Each row is a point on a landscape with many peaks, with its height.
From any point a climber steps to the highest of the 5 points nearest to it. It stops when none of these is higher. Distance is the straight distance between rows; heights are no part of it.
zivot h=36: [110 146 143 129 141 152 114 173 106 132  89 136 149 100 137 113  96 108
 124 142  92 170 130 125  95]
pag h=481: [ 86 146 143 114 137 110 152 120 135 162 146  84 126 129 122 114 169 134
 140 130 220 106 140 119 120]
sokif h=390: [127 149 108  98  92 105  76 144 167  92 164 148 114 129 125 189 125 130
  99 121  72 129  71 132  95]
zovar h=548: [ 99 162 152 129 144 112 132 113 127 147 161  81 127 113 122 113 162 130
 140 120 210 110 164 126 145]
rik h=729: [140 104 156 149 110  99 100 165 123 107 114 123 102  90 131 147 110 152
 126 105  18 175 100 123  97]
gidod h=253: [136 114  99 162 116 194 189  74 125 129  75 177 128 134 139  75 110 130
 132 164 118 132 115 101 133]
Kugot h=449: [156 144 113 131 145  88  79 118 134  80 182  94 141 157 101 140 121 134
 103 144 130 144 147 180 163]
pum h=627: [116 180 157 139 128 115 141 133 143 143 132  55 112 110 121 104 124 138
 151 163 210  98 146 140 138]
bini h=665: [139 207 143 128 103 118 126 145 125 110 133  54 119  93 113 123 102 118
 130 162 224 104 168 138 140]
podu h=747: [175 185 145 133  66  80 122 154 136  75 153  85 132  94 104 155  95  84
 129 173 199  69 165 148 139]
Vulem h=482: [144 152  72  96 138 106  74 144 139 111 190 117 149 144 108 165  96 126
  88 143 105 138 132 159 150]
deveg h=273: [136  98  96 125 116 158 172  57 108 134  87 175 128 128 165 126 106 138
 151 138 162 162 150  90 126]
luk h=68: [ 98  82 108  94 117 100 169  64 152 134 105 184 139 125 152 138 114 156
 171 115 184 120 148  92 129]
gevi h=559: [116 145 131 103 103 105  74 172 121 103 155 136 140 123 127 158  88 113
 121 119  68 148  86 138  74]
beto h=463: [145 135  76 126 139  92  78 117 154  95 196 106 144 150 102 153 118 155
  84 142 103 144 125 172 168]
fupe h=498: [131 113 100 128  78  95 112 134 137 105 154 134  87 115 149 182 132 151
 131 121  27 162  79 137  85]
Fipi h=634: [147 188 145 132 112 119 144 117 115 130 123  60  91 112 135 103 112 137
 132 150 239 106 157 118 123]
Dalur h=152: [148 146 152 102 166  90  86 121  95 125 175 103 163 134  92 149 146 132
 130 123 151 141 164 152 171]
dad h=524: [129 108 109 119  73  87  87 141 141  99 159 141  98 107 143 176 115 131
 126 116  47 152  69 149  79]
Navav h=475: [133 148 103 102 156  95  74 137 114 114 173 110 152 130  97 155  99 136
 103 123 128 150 136 157 146]
sir h=241: [ 97 153 114 113 155 161 135 138  66 137  88 140 146 116 131 123  97 108
 113 134 123 167 123 125 101]
gatag h=328: [123 107  95 149 127 197 175  80 112 128  60 161 135 146 145 106 119 130
 138 147 128 145 128  98 126]
dud h=423: [117 121 147 159 145 176 155 154  94 145  60 147 136 134 129  87 144  91
 123 128 109 132 133 136  92]
zokif h=598: [112 137 145 115  93  86  87 167 141  89 153 124 117 105 142 170 107 131
 129 114  40 166  83 145  77]
subi h=254: [154 168 151 147 103  70 104 128 143  83 175  84 159 150 100 155 128 114
 114 147 165 125 147 200 173]
divet h=476: [117 113 151 173 143 190 172 153 120 160  81 165 117 141 114  67 178 101
 126 116  84 113 106 139 119]
nili h=133: [ 86 103  99 100 133 116 148  88 184 147 125 146 136 146 144 111 139 141
 145 113 214  87 159  89 112]
Bes h=454: [150  93 171 159 166 178 140 168  90 166  98 146  80 153 127 129 169  98
 116  86  69 100 115 127 158]
buzur h=749: [144 103 138 162 116 182 164 104 138 143 133 200 130 180 124  66 172 108
 150 119  97  91 122  80 139]
dato h=329: [146 102 161 161 145 179 161 133 100 160  94 172  89 166 131 106 176  97
 123  97  83  81 101 119 157]
ragi h=719: [139 206 169 146  86  97 118 136 147 101 174  88 156  95 100 134 123 116
 146 154 185  99 156 168 153]
Rut h=522: [125 149 104  90 128 133  79 168 113 119 152 139 161 117 124 149  84 124
 107 135  81 161 105 117 102]
vome h=309: [130 143 115  71 162 139  81 139  82 127 150 116 156 130  98 148  98 125
 122 128 141 154 158 129 142]
somud h=499: [128 154  84  96 136 132  72 155 135 116 171 125 149 118 120 165 100 120
  94 124  88 155 122 146 122]
kofu h=208: [126  96 107 146  96 166 166  52 143 118  90 183 127 133 138 116  92 164
 161 139 132 155 136  80 141]
tev h=312: [ 97 112 133  90 148 132 143 101 101 154 131 122 128 149 136 131 151 130
 139  93 193 117 172 124 130]
Duso h=323: [ 96 114  86 122 142 104 161  86 217 143 140 118 105 141 133 109 133 150
 140 146 226  87 136  90 119]
kuze h=518: [104 173 164 144 133 103 127 125 125 124 160  75 143 112 106 121 156 135
 141 136 202 120 178 155 135]
Guki h=440: [139 140  74  94 121  96  91 141 160  94 205 116 153 149 106 156 109 132
  81 135  88 141 110 179 145]
Tipin h=494: [159 105 143 163 150 184 168 110 109 137 137 210 117 173 138 107 186  91
 137  99  84  71 104  91 159]
dibal h=80: [124 145 159 139 126  73 107 129 122  92 180  70 157 121  98 140 134 127
 133 115 163 136 160 178 171]
figut h=234: [112 150 161  91 159 103 112 123  91 159 154 103 143 128 117 143 157 132
 132 107 183 138 168 132 152]
guza h=731: [155  87 175 162 145 147 115 198 110 152  95 108  80 102 107 121 152 149
 120  89  43 145 111 131 137]
visat h=394: [123 149  80  85 141 113  95 140 152  93 197 136 147 130 124 154 103 136
  77 143  72 135 103 161 117]
godu h=441: [150 102 105 144  98  93 115 144 137  98 133  99  59  91 142 158 141 172
 114 134  21 165  88 113  96]
Bomif h=311: [165 141 135 142 105  58  97 122 155  75 178  91 135 137 103 152 116 138
 114 156 152 117 145 206 171]
Kaban h=492: [133 146 105  84 153 138  69 159 116 122 164 124 160 139 109 147  99 122
  94 148  90 157 123 132 127]
Rir h=461: [125 110 130 170 101 199 178  78 151 135 120 185 139 153 120  51 140 127
 132 142  90 103 110  84 127]
pofu h=404: [136 135 111  99 159 123  70 146 103 135 190  88 148 133 105 160 135 149
 100 114 135 145 150 154 162]
redab h=326: [122  93  74 151 151 102 145  84 213 144 130  91 115 132 139 106 114 164
 137 157 223  57 117  86 129]
Fizup h=85: [ 95  88 121  96 118 120 172  76 148 153 116 182 135 145 148 144 124 136
 162  87 185 121 145  97 140]
futo h=331: [133 105 112  89 138 136 139  85  76 166 111 156 138 132 162 136 137 125
 137 130 171 153 156 131 119]
mib h=314: [140 101  82 160 169  78 120  83 219 122 119 104 131 131 117 118 111 166
 147 153 221  72 131  67 148]
Far h=782: [169  99 160 142 133 121 109 171 126 121 115 117  96  93 131 137 131 150
 126  90  19 140 111 127 140]
fiv h=322: [118  93 109  85 147 142 154  80 104 166 115 142 128 150 159 143 136 130
 143 123 188 148 162 125 124]
Movi h=235: [133 107 101 159 104 170 173  49 133 130  76 160 129 127 144 103 106 142
 135 148 137 138 137 100 134]
Bof h=442: [143  99 146 168 136 185 170 117 105 145 122 196 119 164 139  86 191  93
 129  95 101  81  94 116 147]
gazip h=58: [138 135 131  84 146 150 103 150  81 146 110 124 160 123 136 139  85 105
 113 140 126 165 141 115 122]
vudu h=384: [123 113 105 135 144 183 171  98  92 151  69 164 131 134 157 122 121 132
 129 153 136 156 123 115 121]
zogu h=720: [156 102 100 159  97 102 130 134 132 114 141 122  85 104 157 169 134 166
 125 123  29 168  81 134 111]
ripo h=445: [113 113 164 166 146 168 153 154 101 166  80 156 129 126 119  96 177 101
 138 109  71 129 127 130 125]
seg h=317: [139 136 108 146 149 117 150  85 172 137  90  86  85 137 142 122 113 156
 135 149 245  59 122 104 142]
kizot h=242: [105  96 118 105 138 125 163  80 136 141 124 153 128 145 157 133 139 133
 140 113 202 125 149 104 121]
Rogi h=462: [ 87 134 143 125 139 122 150 106 156 169 134  85 121 134 131 102 151 142
 132 124 226  85 141 111 123]
fulo h=641: [132 104 196 167 138 140 121 191  91 137  92 130 116 116 115 129 143 126
 132 101  38 153 117 134 147]
rom h=687: [142 112 144 144 101 105  99 167 122  93 118 116  97  98 132 160 129 140
 120 105  27 167  79 129 105]
koma h=613: [163 103 156 164 113 176 157  89 127 134 127 204 127 173 142  84 172 107
 159  96  89  75 104  81 143]
fegu h=321: [125 141 114  85 163 159 129 136  81 152  94 143 154 132 145 140 108 125
 119 135 148 169 140 113 122]
Voga h=186: [104  76  96 123 105 124 167  51 136 119  76 172 130 142 152 143 100 151
 164 125 172 142 143  92 129]
fos h=597: [117 138 175 146 125 118 120 194 112 133  98 119 129  90 127 117 126 134
 136 107  46 151 100 144  85]
Biv h=450: [102 119 135 165 141 196 183 129 132 158  92 161 133 133 123  77 157 109
 134 137 116 144 105 121 113]
volu h=505: [125  95 155 173 142 169 150 160 105 153  64 149 111 126 116  98 166 114
 129  92  58 115 123 145 128]
Kikon h=552: [116 132 153 122 112 115  96 168 129 114 117 124 138 103 136 131 114 130
 125 106  51 156  92 155  94]
sim h=628: [140 100 163 163 151 140 128 188  99 152  81 139  90 123 126 124 154 111
 131 101  48 121 117 142 118]
mepoz h=343: [133 111 108  92 149 157 144 104  72 147  86 141 137 128 160 126  94 115
 130 132 157 162 136 102 119]
Tomig h=150: [ 92  83  98 104 100 109 154  92 190 133 122 180 132 123 140 135 109 148
 158 116 195  87 132  67 124]
Muzu h=332: [ 76 111 128  82 135 124 163  93 159 168 146 112 132 142 152 127 155 135
 157 121 210  99 149 112 110]
gen h=523: [100 152 140 111 120 123  99 183 112 121 136 125 141 105 137 154  90 110
 122 140  64 155 100 139  94]
lovud h=710: [189 189 127 112  62  80 133 150 145  56 162  82 149 114  98 147  93  81
 131 176 172  98 172 170 148]
lemov h=215: [113 152  74  88  98 101  88 145 171 108 205 151 116 134 135 167 111 136
  87 140  74 123  75 145  95]
nule h=324: [123 118 123  72 158 128 132 119  70 172 110 126 143 136 131 141 131 126
 135 116 184 142 155 130 144]
sesa h=147: [121 155 155 122 148  84  93 134 116 116 174  72 153 131 110 138 148 138
 138 122 167 139 177 152 156]
ridut h=435: [139 103 164 163 151 174 162 131 103 137  92 166 118 153 139  89 183 114
 134 103  95  95 101 137 151]
bamib h=477: [115 152 154 132 124 125  95 187 109 123 106 120 136 107 126 136 112 105
 117 133  73 161 106 145  87]
Rere h=381: [105 130 103 132 154 118 149 100 178 164 126  93 109 139 139 101 149 159
 143 124 228  83 144  86 130]
pibe h=369: [103 129 154 148 146 169 132 168 116 153  72 141 142 123 126 100 131  89
 119 138  98 159 119 143 108]
Nar h=421: [128 120 117 130 151 166 173 128 101 153  70 160 129 139 147  82 119 112
 113 160 132 151 106 123 115]
letum h=299: [106  87  78 129 145  95 139  88 222 123 139 133 148 117 117 128 110 163
 144 123 191  60 138  55 128]
sidu h=670: [128 121 169 146 119 137 108 187 111 121  95 120 106  90 116 121 129 130
 138 121  38 171 118 143 116]
gifun h=453: [122 121  98 113  80  98 100 144 141  91 153 164 104 132 158 160 131 128
 127 133  65 141  75 150  75]
kagi h=406: [132 119 113 173 127 201 164 102 150 143  88 172 141 154 141  69 137 109
 125 142 120 124 120 105 127]
bilir h=698: [162 107 143 154 111 119 107 167 133 114 124 112  69 111 127 153 131 181
 114 109  13 147 102 138 115]
gon h=286: [125 137 151  82 156 131 115 136  73 155 152 116 144 132 107 148 134 125
 117 111 189 164 183 126 159]
muzo h=572: [125 169 142 138 154 116 142 107 148 158 123  48 115 103 129 109 134 129
 141 148 235  86 154 111 131]
surot h=661: [164 192 156 137  70  83 109 162 134  77 161  73 145 115 108 132  93 106
 133 165 177 106 153 170 155]
ver h=568: [141 114 139 164 133 187 170 115 144 148 106 196 128 150 136  76 179 105
 137 130  87 104 102 116 127]
Gep h=344: [142 143 146 116 149  87  94 124 124  95 180  85 151 145 108 141 121 139
 111 126 133 136 159 179 172]
Duput h=715: [157 188 144 128  64  81 124 147 143  73 153  72 151 101 109 147 108  83
 127 172 182  93 164 158 144]

Where does a climber stop that starts at each point below?
nili => podu
mib => podu
gazip => buzur
letum => podu
Duso => podu
fegu => buzur
gon => buzur
